Each row is a point on a tangle of strands that fork, close into loops and nearly touch. The rows are in no order.
In the rows, zero is written as 128.
Points whose rows are less than 59.4 apart are linked; no others are. Some points are linked to none.
rozeg: [132 166 136 157 156 106 120 144 157 121 148 103 128  75 103]
duraf: [137 117 105 104 104 119 123 125 161 144 148 196 142 129 167]
finu: [ 93  86 133  96 135 110 139 112  63 127  86  87 112 200  95]
nuz: [138 153 153 144 140 173 128 144  88 110 115  57 111 129  82]
gomag: [184  80 116 102 130 126 139  82 102 131 121 181 101  69 156]
navet: [ 93 127 111 124 103 146 124 149 129 143 116 147 145 193 162]
Fetu: [135 134 120 140 122 178 134 116 129 130 128 144 108 102 173]
nenu: [156 127 128 117 155  65 119 116 134 127 148 136 116  63 109]
vak: [120 136 148 136 137 157 129 127  79 110 108  68 111 153  95]
raso: [140 130 132 127 147 125 125 129  93 120 116  99 106 109 117]
Dilil: [151 122 127 117 147 107 125 125  93 123 120 109 104  94 116]
Tuti: [158 130 127 118 156  86 121 127 116 123 135 119 108  71 109]
buko: [ 89 145 144 155 125 166 132 130 110 120 110  88 130 176 126]
Sekob: [109 139 116 134 119 128 123 142 156 141 137 158 138 141 160]
Tav: [ 88 116 132 125 128 114 127 131 103 130 100 108 131 188 125]
fuza: [ 80 143 153 157 117 177 139 121 108 114 105  78 135 205 113]
Nima: [159 144 175 124 146 127 121 165  87 113 111  42 120 133  36]
sul: [137 154 164 152 153  91 121 161 122 111 117  50 144 126  49]
rad: [ 75 154 122 157  97 155 124 166 165 136 125 131 170 206 148]
lepi: [146 146 121 151 132 187 133 118 135 125 136 124 104  70 160]
Fure: [148 112  93 115  83 193 137 125 143 140 133 202 134 136 199]
sorap: [114 111 106 108 108 140 128 134 118 144 115 163 129 172 174]
vetu: [112  93 105  88 118  78 125 135 118 151 113 161 131 170 148]
feza: [114 165 140 166 154  99 120 151 159 118 141  95 141 103  96]
gid: [173 134 126 140 133 153 133  99 158 125 162 155 110  28 147]
Des: [120 160 141 162 131 213 131 133 109 111 123  70 107 122 123]
baz: [147  88 111  97 123 112 134 103 107 142 115 172 111 118 164]
renuz: [161 150 135 130 154  89 121 117 171 121 176 139 123  31 108]
kizil: [ 88  97 130 106 132  94 131 128  89 136  92 105 128 197 113]
tede: [169  95 129 102 129  96 128  81 152 130 161 196 124  54 140]
Vidi: [157  62 105  79 127 103 139  94  82 143 100 174 101 119 160]
pada: [133 165 161 163 156  94 121 165 138 109 124  58 147 108  58]
kor: [155 149 173 129 140 165 126 154  80 110 113  43 110 139  48]
Nezeg: [ 86 147 128 147 131  73 117 161 181 140 137 141 171 167 119]
vage: [143 164 145 154 137 192 128 149 110 111 127  62 109  99  99]
Fiva: [139 115  82 102  78 165 129 140 145 141 138 198 148 165 188]
tapus: [ 87 175 158 200 138 129 131 158 180 111 123  70 174 150  95]
Dev: [100 151 137 159 125 191 132 131 114 119 116  91 120 148 140]
fudu: [126 114 106  96 113  80 118 134 160 146 147 186 148 143 149]
gavav: [139 124 103 132  98 193 135 120 154 141 138 186 127 117 194]
Kave: [143 146 133 132 151  81 121 120 167 125 165 141 126  56 115]
bub: [ 89 134 136 142 124 143 127 136 116 129 109 108 135 178 135]
Bupu: [168 110 137 111 128 114 128  82 175 129 178 192 129  33 142]
kime: [ 89 126 156 140 123 155 142 111  90 112  97  67 132 218  89]
mego: [100 114 143 121 127 163 137 106  64 114  96  78 109 202 100]
solu: [112 147 171 153 133 143 142 128 104 100 105  40 142 186  58]
sime: [186  91 120 116 125 147 140  81 119 129 132 187 104  54 159]
Vub: [124 124 137 124 142 137 128 124  77 115 107  85 107 143 108]
vubos: [ 97 142 118 135 123  95 119 152 167 143 140 153 154 154 141]
kovi: [120 100 104  95 111 108 127 133 120 148 117 168 132 169 164]
nusan: [151 158 129 148 148 130 123 135 142 120 147 108 112  61 118]
lareg: [ 97  94 136 100 131 138 137 104  56 123  89  86 104 200 105]
mez: [130 130 112 133 111 170 133 120 151 139 136 170 121 113 184]
zaf: [170 129 132 133 135 138 131  92 175 125 176 167 119  22 139]
tabut: [ 84 149 143 162 146  53 121 159 181 130 128 113 176 160  95]
Tik: [150 118  77  98  71 154 128 135 168 136 164 217 163 147 179]
puzok: [158 100 121 102 132  90 127  96 138 135 145 181 118  78 146]
tumuz: [119 108 104  88 122  49 118 135 157 150 146 183 150 147 135]
kefa: [178 116 121 129 132 153 135  95 129 126 141 159 102  44 155]
Ruga: [ 82 138 114 136 100 139 121 161 147 139 120 141 161 207 151]
mok: [149 158 124 156 138 169 130 128 149 124 147 113 107  58 138]
dulob: [151 105  91  88  85 121 125 123 166 142 161 217 156 135 168]
luzu: [ 96 160 145 170 155  69 120 157 172 122 132 100 161 129  91]
mero: [147 103 116 105 132  98 129 107 117 138 127 162 111 103 154]
lumun: [104 128 121 134 115 186 130 126 110 131 111 132 117 163 170]
sudo: [138 140 161 133 152  96 125 154  96 113 109  50 133 136  48]
Nedap: [113  87 101  78 127  41 123 135 130 154 123 166 140 163 130]

A piece is all that can be reached along the links. How many separate loops has the piece of each point below (a circle has one, a figure eight two, a Y none), and how many tips (points with one link)?
Dilil -> loops 1, tips 2
gid -> loops 0, tips 2
rozeg -> loops 0, tips 2

Name the points in between on the shortest way along the links from the first point to the second, in order.
vak / Tav -> nuz, vage, Des, Dev, buko, bub
vetu / fudu -> Nedap, tumuz
Nima / pada -> sudo, sul
kime / kizil -> mego, lareg, finu
nusan / mez -> mok, lepi, Fetu
Sekob / feza -> vubos, Nezeg, tabut, luzu
